Points on a hilly landscape, in no order, each with its height.
From any point a ball rolls to the lowest of the 2 points nearest to it. It stops when none of these is lower. Distance is the straight distance between rows; heights are no part of it.
K837 height 734: [ 79 117  83  58  80  54  90  54  92  98  89 100  62 113  96 131  39  84
  86  37 116 114  75 123  91 112  90]
K382 height 146: [ 89 131  94 104  97 137  76 113  76 113  44  97 119  91 104  62 134 118
 145 120  84 106 122  49 136  92  95]
K551 height 383: [140  94 142 128  69 129 125 127 113 113 125 105 107  88  59  73 116  75
 121 118 112  77 145  89  92 135 101]
K920 height 506: [ 73  89 102 109 137  89  94  95  88  91 113  99 108  84 120 149  83  92
  80  87 102  95  71 117  90  82  96]
K165 height 337: [102  62 106 101 123 117 114 172 106  68 111  80 115  65 102  97 138  98
  61 136 104  89 105  60  93  68  74]
K777 height 176: [ 89 106 107 121 117 125  87 103  79  84  74 116 120 132  73 133  97  94
 118  94  86 101  80  82  81 126 156]
K329 height 576: [ 64  89 106  84 122  83 111 137  93  47 123  76 113  82 112 112  86  95
  48  72 121 101  99  66  94  72  82]
K8 height 707: [ 79 107 100  74  92  53 101  85  82  66 135 101  77 105  86 129  61  78
  86  50 119  91  85 118 105 108  78]
K718 height 166: [ 86 107 120 101 123  95  85  71  92 125 106  84 100  69 132 110  84 106
 119  89  96 100  97 134 117  84  61]
K100 height 185: [103 106  95 130  98 129  91 102 101 110  58 107 131  99 110  68 134 114
 119 130  84 112 119  61 108  98 113]
K190 height 392: [147  62 117 126  75 133 146 137 140 110 113 115 129  96  84  90 136  87
  73 151 131 106 131  73  82  93 127]
K647 height 303: [133 108 132 130  84 162 117  96  96 125  94 145 151  85  49  77 138  92
 128 168  92  83 141 102  93 140 133]
K600 height 335: [108  54  91 108 122 116 109 131 112  92  92  84  95 122  95 112 124 110
  53 114  69  93  85  95 104  87 109]
K35 height 279: [124 118 116 136  87 126 109 111  93 101  97 132 134  88  73  84 138  88
 131 144 100  88 131  77  93 126 123]
K434 height 481: [105  90  65 101 106  64 121  82 117  84 110 120  95 101 103 155  82  87
  59 105 114 111  53 138  67  93 127]
K863 height 381: [102 106 114  78 106 105  82 119  85 105 105  80  90  55 128  56 120 113
 123 118  87  88 127  80 120  82  28]
K103 height 379: [ 57 123  92  91 108 103  74 125  66  69  88  94 106 109 110  90  83  96
 125  48 114 105 102  41  97  84 109]
K588 height 366: [121 103 114 129  88  99 122  71 128 142  98 111 112  97 123  57 112 115
 110 123 105 111 125 127 102 109  90]
K811 height 633: [135  81 112 106  84  94 125 102 115 100 126 102  82 126  76  91 108  97
  93 108  92  81 106 131 104 126 102]
K81 height 217: [ 99  95  84 115 116 109  91  90 109 121  68  98 113  95 142  84 127 127
 100 125  82 119 103  89 105  75 100]
K859 height 402: [140  80 136 124  55 125 147 140 135 113 130 111 120  81  68  79 126  73
 101 140 141  92 148  77  84 111 116]
K204 height 300: [ 86  63  95  94 148 103 102 144  88  70 117  88 109  70 121 120 124 102
  65 123  93  81  85  84 104  62  67]
K40 height 290: [ 96  60  95  91 121  90 118 116 120  86 118  77  88 104  99 125 110 109
  39 108  77  90  81 121 115  83  82]
K492 height 556: [ 56 136  87  85 114 115  60  76  79 135  62  71 105  98 139 115  63 106
 128  48 129 123  87  82 122  64 110]
K279 height 369: [119  62 114 114 102 124 116 101 125 115  83  93  99 132  90  96 113 113
  62 112  75 103 104 104 102 105 110]
K998 height 261: [125  85  63 105  93 112  99  68 128 135  61 103  81 142 107  92 112 125
  88 121  67 116  84 129  97 110 129]
K790 height 603: [107  84 110  74  72  63 134 103 132  67 122  80  82 104  72  95  87  97
  28  83 105 105 109 102 111 109  78]
K139 height 416: [ 99 136  97  98  71 102  78 118  77  93  72 110  85 136  72  82  94  99
 145  65  96 107 112  61 107 128 127]
K701 height 117: [101  84 110 122 108 113 106 120  96  75  95 102 118 116  85 121 107  92
  90 102 100  96  87  77  82 109 136]
K612 height 385: [148  54 109 107  87 116 157 147 144 108 128 106 116  79  90  91 139  96
  66 163 130  91 125  91  91  75  96]
K895 height 395: [ 79 129 106  98  95 103  69 123  58  81  87 103 101 124  74 100  84  93
 147  48 100  93 100  58 104 115 117]
K400 height 28: [ 81 130  94 114 104  94  69  72  78 117  83 122 106 109 105 121  77  93
 144  79 100 115  83 105  89 114 136]
K910 height 698: [ 96 103  93  79  86  62 105 114  88  50 131 101  81 116  79 116  82  88
  98  66 112  85  83  97 101 111  97]
K645 height 414: [148  90 116 123  71  98 140  90 137 108 110 125 112 121  83  94 105  94
  90 122 132 106 116 110  74 125 137]
K590 height 378: [121 101 124 117  96  77 119  87 116 124 128 102 103  72 118  63 108  99
 111 124 114  98 127 125  99 103  61]
K804 height 393: [ 64 106  93  85  98  88  94 127  84  50  99  89 103 116 105  87  77  99
  83  42 120 111 104  40  85  92 112]
K872 height 315: [104  97 103  87 114 114  75 127  86 101  86  94 104  55 134  54 142 115
 111 145  91  96 117  55 107  89  37]
K797 height 351: [103  83  84  98 126  94 100  99  91  96 124  96  79 102  96 141 100  97
  94 113  71  72  70 153 110 101  91]
K921 height 157: [102 122  60 100  94 105  79  62 116 147  58 105  86 114 126 107  85 115
 124 107  78 129  68 133  89  96 134]
K999 height 426: [142  82  99 104  75  83 144  95 130  85 109 120  95 126  67 129  98  92
  72 123 131  96  86 127  66 128 138]
K711 height 167: [105 101 141 115 117 111  99  59 108 146 113  93 100  90 101 118  88 101
 116 112  76  96  94 165 102 113  94]
K918 height 203: [ 64  89 115  86 135  89  88  95  88 110 106  71  99  65 138 108  93 110
  87  88  94  99  95 106 124  65  47]
K244 height 246: [ 74 113  86 109 140 127  60  88  57 104  96 116 108  99  94 152  88  95
 141 101  77  83  68 119  90 103 132]
K344 height 254: [104 123 116 135 103 119 102 133  81  74  89 131 141  72  82 106 126  76
 138 129 124  92 111  49  81 112 129]
K273 height 228: [ 83 113 117 126 103 111  96 146  77  67  93 108 134  79  93  92 115  79
 123  97 116  98 114  32  82 103 113]
K985 height 274: [ 73 103  67  91 135 118  59  88  72 109  92 101  86 111 112 158  79  94
 121  84  74  89  52 128 102  87 122]
K394 height 180: [ 85  85 105 111 115 110 109 154  92  56 105  90 118  95  96 111 109  86
  86  92 113  90  96  51  84  92 110]
K993 height 255: [ 80  72 112  80 139 100  93 125  94  91 114  74  96  64 123 109 116 107
  65 114  79  85  95 100 122  66  42]
K287 height 562: [ 54 102 131 106 124  94  86 101  75  90 103  89 117  79 125 118  71  81
 107  54 125  99 102  79  94  90  87]
K488 height 106: [ 90 135  37  91 109 113  59  71 101 142  61 104  94 103 132 123  73 105
 138  93  80 128  60 123 101  78 138]
K292 height 380: [ 99 103 102 107  87  80  99  99 111  88 100  95 103 100 121  64 103 106
  97  87 107 111 113  80 101  92  99]
K31 height 728: [ 72 103  70  50  94  66  95  61 104 101  91  82  65 108  97 142  45  93
  49  55  98 114  69 137 108  99  75]
K648 height 272: [ 72  91  85  85 123 107  81  98  78  88  96  86  77 126  96 150  70  92
  91  58  84  87  61 114 105  97 105]
K911 height 547: [ 70 128  48  60  98  79  64  77  79 109  86  93  68 119 120 114  60 103
 116  46 117 120  73  97 104  76 109]
K218 height 589: [ 85  91 110  74  90  68 127 124 115  46 128  80  96  92  88 100  88  91
  35  74 119 107 108  83 104  89  82]
K847 height 412: [ 96 130 118 126  85 140  92  58 102 136  52 120 133 126  73  93 110 108
 125 123  82 121 108 106 102 130 161]
K596 height 108: [ 82 148  93 105 107 129  62  99  59 116  50 105 121  93  99  91 123 116
 170 107  87 102 105  72 132  93 109]
K235 height 718: [ 62 103  84  54  96  55 106  78  96  59 113  89  80 101  86 137  47  84
  33  49 120 110  80 106 102 100  76]
K148 height 376: [139  60 126 102  83 103 142 147 148 113 130  97 122  52 107  70 137  97
  47 154 135 106 146  81  95  62  70]
K169 height 568: [ 52  94 117  92 129  88  99 111  82  71 115  80 111  90 110 126  74  76
  63  50 119 101  91  81 103  82  83]
K713 height 436: [107 106 123  88  95 121  89 114  90 123  99  67  78  83 107  57 116 114
 143 109  77  81 123  99 134 100  48]
K558 height 442: [134 102  69  97  65  54 136 102 120  66 121 121  88 122  88 105 101  98
  87 115 141 104  82 111  73 107 129]
K392 height 667: [124 109  67  77  64  74 104 115  99  70 110 109  60 138  75  61 103 113
 113  85  94  90 105  89 102 124 105]
K20 height 253: [114  75 109 114 122 116  98 124 108 120  85 103 121  64 133  69 145 118
  83 156  95 101 114  68  98  79  62]
K785 height 401: [139  85 121 117 106 107 128 110 107 105 140 110 109  77  92 106 121  93
 113 144 108  75 103 127  92 105  90]
K995 height 403: [100 111 118 124  87 126  98  71 116 133  37 108 122 129  93  94 104 111
 102  98  93 133 103  81  93 120 150]
K143 height 324: [127 113  82 123  94 126 103  56 120 153  79 124 112 111 108  71 122 120
 123 148  77 115 107 137  92 120 126]
K688 height 245: [100  65 117  94 119 103 111 112 113 113 115  68  82  97  97 113 109 107
  64 109  67  83  97 139 131  90  64]
K530 height 647: [129 100  83  95  75  97 110 101 103 100 110 102  68 135  81  73 109 113
 113 104  78  83 105 120 109 127  99]
K601 height 211: [115 100  75 103 100 112  88  65 120 129  72 110  90 129  98 114  90 115
 103 115  69 117  71 142  73 117 141]
K178 height 348: [133 110 103 128  88 129 119  77 112 140 100 129 117 105  92  59 122 109
 129 144  88  90 135 129  99 130 108]
K658 height 323: [125 103 154 134  96 145 111  94 100 124 116 118 128  91  51  88 115  90
 132 139  92  80 134 126  94 144 117]
K931 height 522: [ 62  94  56  85 136  85  77  90  83  93 114  93  86  82 139 135  82  98
  80  88  86  98  70 124 108  61  77]
K578 height 462: [116  98  53  95  86  54 116  80 111  77 105 126  83 120  98 123  84  98
  77  98 117 107  65 120  66 106 122]
K361 height 310: [ 85  88  75  79 117  84  87  82  85  95 124  97  67 112  92 156  65  88
  84  77  80  84  60 147 108 100  95]
K480 height 292: [128  90  61 115  98 110 102  71 124 137  86 115  95 115 129  72 129 127
 102 150  73 114  98 130 102  96 111]
K383 height 538: [ 66 107  50  70 112  91  69  78  89 112  89  89  76 104 135 127  71 100
  98  67  96 111  66 119 108  69 100]
K443 height 338: [ 71 130  65  55  78  61  75  87  89  63  93  98  81 117 114  65  80 119
 101  39 118 129 105  65 100  81 100]
K509 height 406: [130 106 137 129  62  84 131  94 129 108 115 114 122  94  95  72 102  87
 107 109 136 109 132  92  79 121 112]
K332 height 76: [ 93 119 113 109  90  78  92  67  91 112  95 107  94 113 102 115  67  92
 127  65 112 105  89 118  87 122 114]
K167 height 226: [104  84 164 114 111 113 107  92 113 141 104  76 107  78 109  89 102 100
 103 107  86  93 123 126 121  99  55]
K792 height 390: [111  85 130 112 108  81 117 111 110  89 129 100 107  68 109  99 108  95
  94 117 118  92 114 101  98  95  75]
K568 height 362: [124  51 123  96 106 124 122 169 126 100 117  84 112  48  98  85 145  94
  55 152 116  93 127  60  86  68  61]
K857 height 283: [ 59 118  93  43  98  62  97  80  97  68 130  71  78  85 106  95  63 109
  61  52 106 117 104 109 136  81  51]
K495 height 241: [ 61 102 109  65 117  74  88  94  89  79 129  70  89  63 127  94  88 105
  75  78 101 100 105 106 130  68  41]
K569 height 313: [ 63 129  81  37  90  67  81  91  90  50 125  84  77  97 109  76  74 111
  77  41 110 119 104  79 119  79  74]
K429 height 248: [117  78  65 124 113 119  98 102 114 109  76 110 110 120 120  84 139 124
  86 145  72 109  93  96 100  84 115]
K123 height 196: [111  74 147 112 119 116 108  85 119 140 107  79  92 106  93 105 102 105
  89 107  73  93 103 148 114 109  81]
K623 height 684: [112 114  70  68  60  57 103 119  94  37 124 106  66 124  73  76  91  99
  95  64 112  94 102  75  86 112 110]
K468 height 530: [134 103  77 106 104 118  95 109  89 112 107 118  95  86 109  54 144 120
 138 161  79  72 114 109 106 109  69]
K527 height 553: [ 74 154  55  70  94  86  51  70  83 138  71  88  85 103 137 112  57 102
 143  48 130 133  77 103 113  65 114]
K613 height 125: [ 89 105 126 102 108  91  91  75  94 114 109  88  93 100 105 116  78  95
 116  75  90  94  88 138 108 109  86]
K693 height 353: [135  90 145 126  65 141 121 107 119 125 102 108 111 119  50  75 107  89
 112 113  90  87 138 103 101 150 120]
K871 height 409: [133  80 121 109 101 101 144 116 110  82 144 112 102  94  79 140 115  85
 106 141 125  73  90 135  85 103 111]
K963 height 384: [121  92 127 124  70 132 110  93 121 125  65 106 113 134  68  75 111 100
 104 100  86 110 127  79  98 137 134]
K593 height 75: [ 79 142 105 110 108 109  67  89  65 114  77 110 109  98 103 102  98 104
 166  89  98 103 105  86 112 103 117]
K642 height 396: [116 100 120 125  63  86 118  86 132 107  84 112 109 117 107  63 100 104
  91  92 118 123 124  77  83 114 118]
K934 height 496: [ 72  96  81 100 125  65  99  71 102  93 111 107 100  91 121 154  61  83
  65  76 108 110  64 132  77  89 109]
K936 height 485: [117 113  81  90 101 115  88 105  80 110 101  91  80  98 103  61 128 122
 150 131  73  74 111 111 133 104  66]
K172 height 560: [140  81  81 118 100 135 111 128 100 107 105 118 106  91  89  68 153 108
 116 166  80  72 120  87 105 104  89]
K767 height 558: [ 57 120 118 107 115 107  75  84  77 115  72  89 119  97 124 114  70 100
 124  54 117 119  95  71 102  85 111]
K405 height 740: [ 80 122  97  66  82  67  77  76  79  88  85  97  73 128  87 111  54  89
 109  25 119 109  89  90  96 111 104]
K285 height 216: [ 86 119 102 121 127 123  74  98  63  83  95 129 124 104  81 140 106  92
 143 114  88  88  82  99  85 119 144]
K95 height 359: [ 88 132  82  89  82  71  78  91  87  84  96 103  90 110 111  73  87 106
 128  60 112 117 104  76 100 100 106]
K195 height 620: [128  82 111  81  67  74 138 107 128  83 130  86  71 119  61  95  89  90
  60  96  98  81 109 130 108 130  77]

Two balls start at each pair of points below. Name the first point that both come to, or write -.
K872 and K429 -> K81
K658 and K172 -> K35
K600 and K797 -> K688

Where does a ball stop that starts at each point below?
K936 -> K400
K279 -> K400
K167 -> K400
